A landscape with many valleys, sampled at points; each row gives a point and its height.
From any point a ball rolls to the lowest of the 3 points nearest to it. It stops when none of these is lower. Distance is the straight distance between rows; heights are no part of it.
q558: [-12 -28  -4 -21 -26 -14 -29 -17  37 -21  34  -6  -7   0  -5  21  39 -58
  36  20  30  -2 -46  19   0  -7  37 -25]  h=630
q167: [  4  17   0   6  -5   0   6   6  -2   3   3   9  -9 -31  16  13  -7  20
  -7  -5  10  10   3   1   1 -13 -18  32]  h=195
q325: [  1  17  -3 -17 -30  -7 -10  -3  11 -17  31   6 -14 -25  13  20  13 -10
  19 -15  36   6  -3  14  -5   6   2   9]  h=191
q414: [-18  -5  -3   7   4  -3  -5  -8   3  10   1  -1  13   4 -13   2  12 -32
  -4  19  -6 -17 -18   8   1 -10  16 -23]  h=320
q505: [ -1 -23   6   7  33   3  19 -15 -13  15 -39 -11  11  39 -39 -33 -16   7
   1   2 -43  -9  11   0   7   3  19 -26]  h=262
q75: [ 25   5   3   4  14   9  13  15 -14   0 -21   6   9  -2   9  -7 -20  43
 -26  -9 -14  19  23 -18 -11   8 -31  25]  h=164
q725: [  2  24  -5 -19 -29   0 -14   6   6 -24  45   1 -19 -30  28  20  12  -1
  17 -21  48   6   0   5  -2   5  -7  20]  h=454
q57: [ 12   7   2  10   7   3  10  12  -5   5 -15  -1   3 -17  13   8 -12  34
 -18  -4  -4  17  10  -8  -6  -3 -26  26]  h=313
q233: [  2  20   2   6  -4   2   8  13  -4   2   8   6 -10 -35  23  10 -11  28
  -4  -8   9  13   5  -2   1 -11 -20  38]  h=197
q831: [  5 -14   4   7  30   5  13  -8 -14  13 -29  -7  19  40 -13 -30 -13  15
  -8   0 -31  -1  13  -7   1   5  -3 -16]  h=311
q878: [  9  -8   3  12  26   3   9  -1 -16  11 -28   0  14  31  -2 -26 -17  23
 -15   1 -27   3  21 -12  -3   7 -14  -6]  h=95
q779: [ -8 -11   2  16  12   0  -1  -3  -1  17 -17  -7  12  11   0  -7   1   0
 -14   8  -9  -2  -5  -4   3 -10  -5  -7]  h=367
q159: [-10   0  -3  -1  -8  -9 -12 -16  12  -1  14   3   5   2 -11   6  17 -40
   4  25   1 -15 -26  10  -3  -6  18 -22]  h=358
q732: [ -1  27  -3  -3 -14   3   4   9  -4  -5  23  11 -14 -35  25  13  -4  16
   3 -13  20   8  10   3   2  -9 -16  38]  h=158
q96: [-17 -21 -12 -17 -13 -18 -16 -19  24 -10  14 -19   8   8 -31  20  33 -59
  23  27  -3 -24 -32  30   4  -2  57 -53]  h=594
q329: [ -4 -25   7   6  31   6  13 -10  -9  16 -29 -14  16  34 -30 -30  -7   7
   2   2 -30 -10   4   1   6   0  15 -28]  h=251
q829: [  3  -7   5  13  34  10  22  -7 -26  18 -41   5  12  41 -27 -44 -27  18
  -1   2 -51  -6  22 -11   2   9  -5 -15]  h=223
q498: [ -6  22  -5 -28 -30   1 -32  22  14 -35  58  -8 -28 -28  47  31  17   1
  12 -23  70   5 -10 -12  -1   8 -22  36]  h=566
q946: [-16  -8  -8 -14  -5 -11 -12 -14  11  -7  11  -9  12   5 -27  12  23 -53
  13  24  -6 -25 -27  23  -1  -2  39 -41]  h=516
q78: [  3  39  -4 -18 -29   8 -20  19   6 -21  56  12 -23 -27  50  23   3  18
   6 -24  57   2  21 -18   2   7 -33  47]  h=608
q95: [-12  -6  -6 -12  -8  -9 -12 -16  12  -5  14  -5  12   6 -22  11  19 -47
  12  25  -4 -19 -29  19  -1  -5  33 -33]  h=403
q236: [-21 -15  -9 -13  -6 -14 -11 -19  15  -7   9 -14   9  11 -34  16  26 -55
  15  25 -11 -26 -30  27   2   0  51 -49]  h=593
q881: [  0  -2  -8 -17 -37 -17 -20  -8  25 -18  31   4 -15 -12   9  21  23 -30
  21  -6  37   6 -23  15  -3   5  11  -3]  h=303
q782: [ -4 -20   4   8  24   3   6  -6  -8  15 -27 -13  19  31 -15 -22  -5   6
  -6   5 -20  -3   0   2   1  -5   7 -17]  h=290
q303: [  0  36   0   1  -7  11  -1  21   0   3  25   7 -22 -31  47  13 -18  44
  -2 -18  19  16  23 -17   8  -6 -38  58]  h=143
q955: [  5  31   0   0  -2  12   2  18   1   6  13   3 -14 -30  42  10 -20  45
  -5 -15  10  19  16 -14   5  -8 -37  52]  h=84
q131: [ 14  25   7   0   4  18   7  23  -3   2   9  -1  -7 -24  43   5 -29  55
 -16 -19  -6  24  22 -19  -1  -4 -48  51]  h=653
q106: [ 21   2  -3  13  21   7  17  10 -26   6 -35  12  12  21   1 -19 -26  38
 -24  -6 -28  11  35 -19  -8  14 -28  12]  h=173
q516: [  1  32  -5 -19 -26   4 -19  13   4 -24  51   6 -21 -31  40  17   6  10
  14 -25  50   3   9  -7  -1   9 -19  36]  h=547
q268: [ 17  22   5   0  11  20   6  25  -7   1   2   1  -4 -23  33  -1 -30  57
 -20 -21 -13  24  23 -19  -7   1 -47  46]  h=629
q123: [  2   3  -7 -12 -34 -17 -14 -10  26 -15  30  10 -11 -11   7  19  20 -30
  15   1  27   3 -15  14  -2   6   8  -7]  h=255
q276: [-12 -23  -9 -21 -14 -14 -22 -17  28 -10  20 -17   6   7 -21  23  36 -58
  33  31   7 -16 -36  27   1  -2  53 -46]  h=596
q943: [ -9 -12  -7 -18 -13 -12 -19 -20  27  -9  22 -11   7   5 -20  14  29 -53
  22  27   2 -16 -34  18   0  -1  40 -40]  h=619
q118: [  2  17  -2 -14 -27  -8  -5   0   7 -14  28  12 -12 -27  12  17   9 -10
  13  -9  28   5  -3  15  -7   2  -2  12]  h=178
q578: [ -1  21  -4 -27 -28   1 -22  13   7 -28  53  -4 -22 -29  39  26  13   1
  18 -26  55   7  -5  -2  -2   8 -14  24]  h=553
q786: [ -8 -19  -9 -22 -17 -13 -21 -21  31 -14  28 -11   3   5 -15  20  35 -54
  28  26  15  -7 -42  20   2  -2  45 -37]  h=605
q37: [-10 -30   9   8  25   5  12 -11  -6  15 -30 -20  16  31 -33 -22  -2   0
  -1   4 -25 -12   3   5   6  -4  24 -30]  h=248
q827: [  5  23   3   4  -8   3   7  10  -3   2  10  11 -13 -31  20  13  -7  20
  -5  -9  12  11   6  -3   2 -13 -17  36]  h=171
q439: [  5   8  -5 -16 -32 -14 -14  -4  19 -18  29   7 -14 -18   9  21  17 -16
  18 -10  35   7 -12  14  -5  10   5   2]  h=212
q360: [  9  -5   5  11  32   9  17  -5 -29  15 -38   6  11  41 -15 -42 -25  19
  -3   2 -45  -3  22 -12   1   9  -8  -9]  h=113
q823: [ -9 -36  11  10  22  -1  12 -13  -4  17 -36 -18   9  30 -41 -24   0 -12
   1   5 -26 -16  -3   6  10  -5  33 -39]  h=247
q163: [ 22  -1   3   9  15   7  15  11 -16   7 -29   3  13   8   8  -7 -19  39
 -25  -6 -18  14  24 -17 -10  10 -28  16]  h=144
q628: [  1  36  -1 -22 -34   7 -27  22   8 -26  58   4 -23 -29  53  33   7  14
   6 -27  65   5  12 -22   0  12 -34  45]  h=559
q574: [ 17  18   6   0  11  13  11  23  -6   4  -2  -1  -1 -23  28   0 -25  53
 -17 -17 -13  23  21 -15  -4  -1 -40  43]  h=528
q101: [  1 -28   7   6  31   1  17 -17  -9  16 -41 -10  11  41 -46 -34 -13   5
   4   4 -40 -12  10   3   7   2  27 -36]  h=240
q584: [ 27  21  11   7  20  28  18  30 -31   4 -15  20   4  -9  27 -18 -38  60
 -29 -23 -33  17  39 -34 -14  10 -47  48]  h=298
q987: [ -4   7  -3   1 -21 -11 -12 -11  13  -2  16   9  -2  -4  -3   9  12 -33
   2  15   2  -7 -16   7  -3  -5   5 -11]  h=370
q796: [ 12  -1   0  10   4   1   9   9  -4   6 -21  -2   8  -7  10   4 -13  30
 -19   0  -7  17   9 -10  -7  -1 -24  18]  h=344
q161: [ -1 -19   3   7  30   6  11 -10 -10  16 -28 -10  18  37 -21 -30 -11  11
  -7   2 -32  -6   7  -3   0   4   6 -17]  h=282
q674: [ -2 -15   7   7  33   7  19 -10 -16  15 -36  -4  13  41 -30 -36 -17  10
   2   1 -41  -6  13  -4   6   6   8 -20]  h=339
q651: [-17 -39   7  18  15  -4  11 -13   2  16 -33 -18   6  28 -49 -18   8 -30
   0   3 -25 -20 -13  12  16  -8  44 -48]  h=98
q922: [ 25  21   7   1  14  20  13  24 -13  -2  -6   8   1 -14  32  -9 -32  57
 -27 -24 -19  23  28 -27 -10   8 -50  47]  h=416
q447: [-20  -9  -2   0   2  -2  -7 -11   6   2   3  -5  11   5 -19   4  16 -40
   2  23 -11 -22 -21  16   0  -7  28 -29]  h=478
q406: [ 22  16   8   3  11  18  12  22 -13   1 -10   1   1 -18  24  -3 -27  52
 -22 -17 -19  23  23 -19 -11   3 -41  39]  h=307
q885: [  6   7   1  12  -1  -1   7   9   2   5 -11   3   1 -17  10   7  -7  22
 -15   4   0  13   5  -2  -1  -7 -20  20]  h=318
q189: [  1 -16   3  12  21   3   6  -3  -8  15 -22 -10  16  28  -6 -21  -6  12
 -16   5 -16   0   5  -7  -3   1  -7 -10]  h=291
q5: [ 15  -3   1  12  11   2   7   6  -4  11 -27  -1  10   8   6  -4 -12  28
 -22  -1 -11  13  16 -12  -7   2 -20   9]  h=219
q363: [-11 -20   5  12  22   3   2  -7  -3  18 -21 -13  16  24 -11 -16  -1  -2
  -6  12 -14  -6  -5   1   3  -7   7 -18]  h=264
q215: [ 22  10   2   4  13  14  12  20 -10   3 -14  -2   6 -16  16   0 -21  48
 -18 -11 -11  21  18 -15  -8  -1 -33  32]  h=293
q795: [-26 -20  -2   7   9  -5   1  -7   1   8 -12 -12   9  10 -36   0  14 -40
   2  16 -14 -27 -21  17   6  -8  39 -40]  h=506
q186: [ -3 -10  -4 -18 -31 -17 -24 -14  31 -18  29   0 -15  -3   3  20  28 -41
  25   5  29   5 -32  17  -1   6  17 -15]  h=702
q205: [  1  21   0   4 -13  -3   3   4  -1   1  10  11 -10 -32  15  10  -4  14
   0  -6  16   7   5   4   1  -9 -14  29]  h=182
q173: [  5 -14   5  12  34   6  28 -14 -20  17 -44   0   6  41 -45 -43 -26  14
   5   5 -56 -10  15  -5   8  10  12 -24]  h=461
q417: [  1  42  -2  -7 -20  12 -11  18   1 -11  46  19 -24 -29  50  19  -7  25
   3 -23  47   5  26 -20   5   3 -35  52]  h=477
q813: [ 28  13   7   4  18  23  22  28 -31   1 -22  20   5  -7  18 -18 -34  58
 -30 -20 -29  15  38 -31 -13   8 -42  40]  h=218
q227: [-20 -12   4  10  14   1   3  -6  -2  12 -11 -10  16  13 -17  -7   9 -24
  -4  16  -9 -15 -18   7   5 -11  17 -24]  h=159
q705: [  1  24  -3  -4 -20  -1   4   3  -1  -3  20  11 -13 -31  15  10   0   5
   6 -10  21   5   4   6  -4  -5 -10  23]  h=166
q351: [ -2  -7  -1  18   4  -2   3   2   1  12 -16  -2   6   0   4   0  -1   7
 -17  10  -3   4  -4  -5   1  -6  -8   4]  h=390
q933: [-14 -26   7   9  25   3   9  -9  -4  15 -24 -19  18  25 -28 -18  -1  -4
  -3   6 -19  -9  -7   3   6  -5  17 -27]  h=249
q954: [-21 -12  -2   8   9  -3  -2  -8  -1   8 -10 -11  11  12 -31  -3  12 -36
  -2  18 -12 -23 -21  14   6 -11  28 -32]  h=338
q150: [ 14  11   5   6   4  10  10  17  -8   1 -11   1   2 -21  20   6 -16  40
 -19 -11  -6  20  13 -11  -6  -4 -29  34]  h=365
q665: [-22 -22   8  10  14   2   6  -6  -5  16 -21 -13  16  19 -29 -12   8 -20
  -4  10 -15 -16 -14   8   6 -12  24 -31]  h=180
q251: [-12  -9  -8 -22 -38 -17 -22   1  27 -26  32  -5 -24 -17  16  31  27 -29
  23  -9  54   8 -28  22  -1   6  10   2]  h=300
q328: [ -2   9  -2  13 -13  -8   0   1   4   5  -3  10  -4 -16   3  11   2  -3
 -11   7   7   5  -2   4   2  -8  -8  13]  h=448
q313: [  1  33  -1  -3 -10   9  -2  12  -3  -3  30  12 -18 -34  33   9  -9  24
   4 -13  22   6  12  -3   4 -11 -23  43]  h=155
q902: [  5  24  -3  -8 -26  -6  -3   2   3 -11  26  11 -14 -33  17  16   5   0
   9 -14  28   4   5   7  -5   0  -6  19]  h=165
q256: [ -3  21  -5 -30 -28  -1 -26  15   9 -32  52  -8 -27 -27  42  30  17  -2
  20 -22  63   7 -12  -4   0   9 -12  29]  h=561
q613: [  5  -8   4   8  28   6  13  -3 -20  13 -35   2  10  41 -10 -33 -21  23
  -8  -1 -34  -1  22 -11  -2  13 -15 -10]  h=97
q719: [  3   0   1  14   0  -3   4   4  -1   9 -18   3   4  -7   7   7  -4  14
 -17   4  -1  11   4  -7  -3  -8 -16  14]  h=350
q431: [-22 -38  -8 -20 -21 -12 -27 -21  34 -21  32  -6  -8  -2 -16  26  45 -68
  39  30  32  -8 -47  26   8  -8  57 -38]  h=646
q141: [-28 -26   1  11   9  -7   1 -10   0   9 -20 -15   4  18 -45  -6  14 -45
  -3  11 -21 -26 -20  19  12  -9  43 -47]  h=588
q632: [ 16  -6   1  11  18   4   9   7 -10   7 -29   1  13  17   2 -14 -18  28
 -23   1 -16   9  20 -16 -10  10 -21   3]  h=109
q684: [  4  22  -6 -20 -27  -6 -11   2  10 -22  38   7 -15 -31  20  21  10  -6
  18 -18  41   8  -3  10  -4   5  -3  17]  h=287
q399: [  2   8  -3  -5 -26 -15 -10  -8  17  -9  20  12  -7 -13   3  15  14 -25
   8   5  15  -3 -13  14  -4   2   4  -5]  h=323
q757: [  2  32  -1 -23 -31   5 -23  17   6 -28  55   2 -23 -30  47  23   8   9
   9 -26  58   8  11 -15   2   8 -25  38]  h=551
q947: [ -8 -18  -4 -20 -29 -14 -28 -15  37 -18  34  -1 -12  -1   2  22  32 -45
  27  13  32   2 -39  19   2   3  27 -18]  h=663
q667: [ -9   2  -5   4  -8  -8 -10  -6   7   5  10   4   4  -1  -4   5  10 -32
  -5  21   1  -8 -18   4  -3  -7   8 -11]  h=360
q603: [  9 -27   4  22  35  -2  28 -26 -13  19 -57  -5  -4  46 -62 -39 -27  -4
   1  15 -68 -13  12  -2  14   8  33 -50]  h=636
q400: [-16  -7   4  12   7   0  -2  -7   1  10  -8  -4  11  11  -9  -3   7 -22
  -5  20  -7 -14 -15   5   3 -11  12 -17]  h=269
q889: [  2  30  -3 -20 -23   5 -12  10   4 -24  47   4 -18 -32  37  18   9   4
  14 -24  47   5   6   1  -3   5 -14  29]  h=538
q42: [  0  37  -3 -11 -20   8  -7  12  -1 -13  43  12 -20 -32  40  12  -2  16
   6 -16  37   5  18  -6   2  -1 -22  44]  h=167
q659: [-16 -14   4  13  17   3   3  -8  -6  14 -18 -13  15  14 -12 -11   6 -12
  -6  13 -10 -11 -14   3   5 -11  13 -19]  h=221
q185: [ -6   2  -8 -27 -34 -12 -22   4  20 -29  39  -6 -24 -24  21  30  26 -19
  25 -17  58  10 -19  17  -1  10   4  10]  h=342
q940: [-23 -18   2  11  14  -1   1  -6  -3  12 -17 -16  13  15 -30  -7  11 -25
  -2  14 -13 -19 -17  11   9 -10  28 -34]  h=148
q377: [  8  19   4   4   3  11   9  19  -4   1   4  -1  -6 -29  31   7 -20  44
 -11 -13  -2  18  11 -10   0  -7 -31  44]  h=602
q51: [ -1  33  -3  -8 -19   6  -3  11  -4  -8  35  13 -18 -36  32  11  -3  15
   8 -15  27   5  11   1   1  -8 -19  39]  h=157
q454: [-12 -37   9  14  18  -4  13 -12   1  18 -34 -23   7  29 -44 -20   6 -18
  -1   2 -25 -18 -10   7  12  -7  40 -46]  h=239
q600: [  2  41  -3 -13 -26   7 -16  18   3 -15  51  12 -19 -30  48  20  -3  25
   1 -21  53   6  23 -20   2   3 -31  49]  h=650
q723: [ -5 -42  11  20  21  -7  13 -23   5  20 -38 -17   3  38 -51 -28   4 -21
   0   8 -34 -15  -5   6  13  -5  47 -56]  h=136
q459: [-13 -30  -6 -20 -21 -10 -27 -22  38 -22  33  -8  -5   0  -9  22  41 -62
  37  25  31  -2 -49  22   5  -7  45 -34]  h=620
q901: [ 27  14   7   1  15  16  16  23 -15  -1 -14   5   6 -16  22  -5 -28  49
 -24 -17 -16  23  24 -20 -12   5 -37  38]  h=237
q754: [ 28  16   7  11  21  20  23  26 -40   6 -28  22   9  -1  12 -19 -35  58
 -25 -16 -31  11  41 -38 -14   9 -41  39]  h=229
q443: [  4 -10   1  12  18   3   8  -2  -5  15 -26  -8  15  24  -1 -15  -8  18
 -16   3 -15   4   9 -10  -1   0 -13  -4]  h=267
q921: [ -6   7  -6 -27 -33  -8 -22   8  13 -33  42  -4 -24 -28  25  30  21 -11
  25 -17  57   8 -18  14  -2   7  -1  13]  h=537
q321: [ -5  27  -2 -29 -37   1 -33  27  15 -36  57  -2 -25 -30  52  38  17  11
   5 -25  72   7   1 -22   1   9 -33  43]  h=568
q64: [-23 -17   3  10  12   1   2  -8  -3  13 -14 -12  14  13 -24  -6  11 -26
  -5  16 -11 -20 -18  12   5 -13  24 -27]  h=96
q675: [ 30  22  10   9  22  26  20  31 -43  10 -26  30   4  -8  23 -23 -41  66
 -23 -21 -34  14  44 -44 -12   7 -50  52]  h=275
q643: [  0 -40   7  16  25  -7  19 -25   1  20 -45 -18   1  43 -56 -32  -6 -15
   0   9 -44 -14   4   4  14  -1  45 -54]  h=196
q98: [ -1   2 -10  -9 -18 -12 -15 -18  20  -5  23   5   0  -3  -5  11  22 -41
   9  18   8  -5 -26  13  -4   0  17 -20]  h=314
q65: [ -7   6  -3  10  -9  -8  -3  -5   7   7   2   8   3  -5   0   6   6 -12
  -9  13   1  -3 -11   3   1  -7   0   0]  h=405
q743: [-13  -3   1  11   2  -2  -2  -5   1  12  -3   0   9   4  -2  -1   8 -20
  -6  19  -5  -9 -14   0   2 -10   2  -8]  h=417
q668: [ -1 -25   7   8  33   2  17 -19  -9  14 -36 -11  14  39 -40 -31 -13   6
   3   2 -36 -10   8   1   7   2  20 -31]  h=243
q975: [  0  12  -4 -24 -30  -9 -14   3  17 -26  39  -2 -17 -25  21  23  17 -15
  25 -18  49   9 -11  15  -5  10   2  11]  h=408
q229: [-13 -10   2  15   8   1   1  -6  -2  15 -10  -5  13  13  -7  -7   4 -12
 -10  14  -6 -10 -14  -3   5 -11   5 -13]  h=331
q56: [  1 -15   3  17  15   0   1  -3  -2  11 -23  -7  15  19   1 -13  -3   8
 -14   6 -10   5  -1  -7   2  -2 -10  -6]  h=310
q502: [  4 -21   3  16  34   6  30 -17 -18  16 -51   0   2  39 -55 -42 -28   6
   6   6 -61 -11  17  -6  10  10  23 -36]  h=554
q571: [ 26  12   4   6  20  16  18  19 -24   3 -29  12  10  -4   8 -12 -29  48
 -27 -13 -22  17  33 -25 -14   9 -33  29]  h=185
q440: [  1  20  -1   0 -22  -9   0  -2   5  -5  16  16  -7 -25   9  16   5  -3
   5  -3  17   3  -1   9  -3  -3  -5  14]  h=176
q218: [ 11  -4  -1  15  25   6  11   2 -28  12 -38   8  12  34  -6 -32 -24  25
 -13   0 -34   2  30 -16  -4  12 -22  -2]  h=88
q237: [ -4   6  -4   7 -18 -10  -6  -6  10   3  10  12  -3  -7  -2  10  12 -22
  -3  14   8  -2 -12   7   0  -4   2  -2]  h=357
q88: [ -2   5  -9 -24 -32 -13 -17  -1  19 -23  34   3 -20 -21  16  23  19 -14
  25 -17  44   8 -17  17  -4   6   5   4]  h=257
q672: [-19 -30   5  13  19   2   6 -10  -1  18 -30 -20  13  23 -35 -17   4 -18
  -2   6 -17 -17 -11   9   8  -5  33 -36]  h=225
q94: [-17 -36 -12 -20 -17 -11 -24 -19  36 -16  24 -15  -1   2 -21  29  42 -67
  37  32  23 -11 -47  30   8  -9  66 -49]  h=669
q555: [  7   0   3  12  29   8  17   0 -30  17 -39  10   8  40 -14 -42 -28  25
  -5   1 -43  -2  27 -16   0  12 -17  -6]  h=66
q210: [-23 -27   5  12  17  -2   6  -9  -2  15 -24 -18  12  19 -36 -10  11 -28
  -2   8 -18 -20 -14  12   9 -10  35 -34]  h=202
q267: [ 29  10   6   5  18  18  19  23 -24   0 -18  12   5 -10  17 -10 -32  54
 -26 -19 -25  20  31 -24 -14   9 -38  33]  h=198
q475: [ -1  12  -4   4 -20 -11  -5  -8   9  -1  10  15  -5 -13   2  12   8 -18
   2   9   8  -1  -6  10  -1  -4   1   1]  h=341
q641: [ -2  41  -4  -1 -14   9  -5  17   0  -3  36  14 -20 -32  46  10 -11  31
   3 -18  32   6  22 -14   7  -8 -29  51]  h=172
q83: [ -7  -1  -6 -24 -35 -15 -21   2  22 -27  34  -2 -22 -22  17  28  23 -22
  25 -15  50  11 -21  19  -3   8   6   0]  h=292
q450: [  1  33  -2   1  -6   9   1  15  -3  -1  22   9 -19 -33  38  12 -14  32
   0 -15  15  12  18  -6   5  -9 -29  47]  h=150
q582: [ 28   7   3   9  22  11  20  19 -37   5 -36  19  11   4   6 -15 -30  50
 -26 -14 -24  14  38 -28  -9  13 -37  25]  h=183
q547: [-12   3  -1   5  -3  -8  -7 -11   6   5   5   3   6   2  -9   2  11 -33
  -2  21  -5 -11 -19   9   1 -10  12 -18]  h=349
q12: [ 10  -1   1  14   4  -2  11  10  -2   8 -21   0   8  -5   9   3  -8  26
 -18   0  -4  15   8  -8  -4  -3 -18  14]  h=328
q487: [ -7  -1  -1  13  -2  -6  -2  -2   3  10  -7   3   4   0  -1   4   8 -10
 -11  15  -3  -4 -11  -2   4 -11  -4   1]  h=460
q339: [ 14   1  -1  22  24   7  18   7 -37  20 -40  16   9  31  -7 -30 -29  34
 -13  -2 -41   1  38 -19  -3  15 -28   4]  h=179
q703: [  6 -30   8  10  30   0  24 -22  -6  17 -45 -12   6  41 -52 -35 -16   2
   2   6 -46 -12  10   1  11   3  33 -42]  h=233
q144: [ -2  15  -6 -27 -29  -3 -15   7   9 -28  45  -3 -22 -29  29  26  15  -6
  24 -21  49   7  -8  13  -4   7  -4  16]  h=100
q952: [  4  17  -5  -9 -29 -12  -8  -3  11 -12  23  13 -11 -21   6  17  10 -14
  11  -8  23   5  -7  15  -4   3   0   8]  h=181
q182: [ 31  19   8   8  20  26  22  30 -41   7 -22  22   7  -9  22 -20 -38  62
 -28 -22 -32  16  43 -36 -12   7 -43  45]  h=246
q354: [ 15  -3   1  14  23   3  12   5 -21  12 -35   8  14  27   0 -23 -18  26
 -20   0 -24   6  29 -17  -7  11 -23   2]  h=90
q563: [ -3 -36   8  11  29  -1  19 -16  -2  18 -39 -16  10  37 -47 -28  -8  -2
   3   3 -36 -10   6   4  10  -1  32 -38]  h=238
q456: [-28 -22  -3   3   1 -12   1 -10   6   2  -8 -15   6  16 -43   2  20 -53
   1  15 -17 -29 -21  27  11  -4  50 -51]  h=604
q741: [  5 -37   9  14  28  -6  20 -25  -2  18 -43 -13   0  41 -57 -34 -15  -6
   1   7 -49 -13   6   2  13   1  41 -51]  h=216
q577: [ -7  -2  -7 -13 -13  -8 -14 -16  14  -7  21  -1   9   1 -15   9  24 -44
  12  22   1 -16 -26  15  -2  -5  27 -30]  h=359
q48: [  9  12   2   8   2   3   8  11  -5   1  -7   1  -2 -26  17  12 -11  29
 -13  -5   1  17   4  -3  -1  -9 -20  29]  h=266
q690: [ -8 -16  -7 -21 -34 -18 -27 -10  37 -21  34  -2 -20  -6   6  25  29 -39
  29   3  43   7 -35  19   1   4  17 -10]  h=694
q228: [  9  -5   1  16  12   1   6   4  -2  11 -23  -7  12  15   5  -6  -7  19
 -20   5  -9   7   7  -9  -3  -1 -13   3]  h=160
q980: [-21  -8  -1   8   9   0  -3  -7  -1   8  -6  -7  12   7 -19   0  12 -32
  -4  18  -8 -18 -19  12   4 -11  21 -22]  h=258
q494: [-24 -13  -9  -6  -1 -12  -6 -14   8  -1   3 -11   9   9 -39   9  21 -53
   6  23 -11 -27 -23  26   5  -6  47 -47]  h=598
q887: [ 23   6   1  18  23   7  21  14 -37  12 -41  19   9  19   1 -24 -27  41
 -20  -8 -34   6  39 -25  -9  15 -32  16]  h=184
q981: [ 19   1  -2  17  22   4  20  12 -34  13 -39  15  10  26  -1 -24 -29  35
 -21  -6 -34   5  38 -24  -6  14 -30   8]  h=174
q479: [  3   2  -6 -10 -27 -17 -17 -14  21 -12  29   8  -5  -5   1  14  21 -33
  17   8  17  -2 -20  14   0   5  12 -14]  h=297
q565: [  4  28  -3 -10 -22   0  -2   4  -2 -13  33  15 -16 -33  22  13   2   5
  11 -14  28   5   8   5  -4  -2  -9  28]  h=149
q744: [-11 -23  -8 -21 -15 -11 -25 -20  32 -15  29 -13   3   3 -16  22  38 -58
  33  27  16  -9 -40  21   3  -3  48 -41]  h=603
q405: [-15  -2  -4  -3  -6  -7 -10 -16   8  -2  11  -1   8   5 -18   8  16 -42
   5  23  -6 -19 -25  13  -2  -6  26 -29]  h=366
q664: [ -2  -8  -5 -17 -23 -11 -23 -18  30 -15  30   0  -4   0  -2  16  30 -44
  24  17  15  -3 -31  16  -2   4  24 -24]  h=688
q924: [ 24   5   1  11  18   7  18  16 -28   6 -33  16  13   8   5 -14 -27  44
 -25  -8 -25   9  36 -23 -12  14 -30  19]  h=177

Where does a ball stop that starts at each point below?
q574: q106
q487: q827
q75: q555
q173: q651
q268: q106
q236: q64
q321: q144
q668: q651
q796: q555
q88: q565
q78: q144
q600: q955
q782: q64

Call two points neighbours if one is among the 3 nearest of the other. Go from one point of each pair to the other, from neighbour to neighbour, staying as low as possible. Name the highest point that can't be avoided.
q228, q64: q189
q228, q813: q5
q144, q955: q684
q555, q106: q924
q955, q565: q51
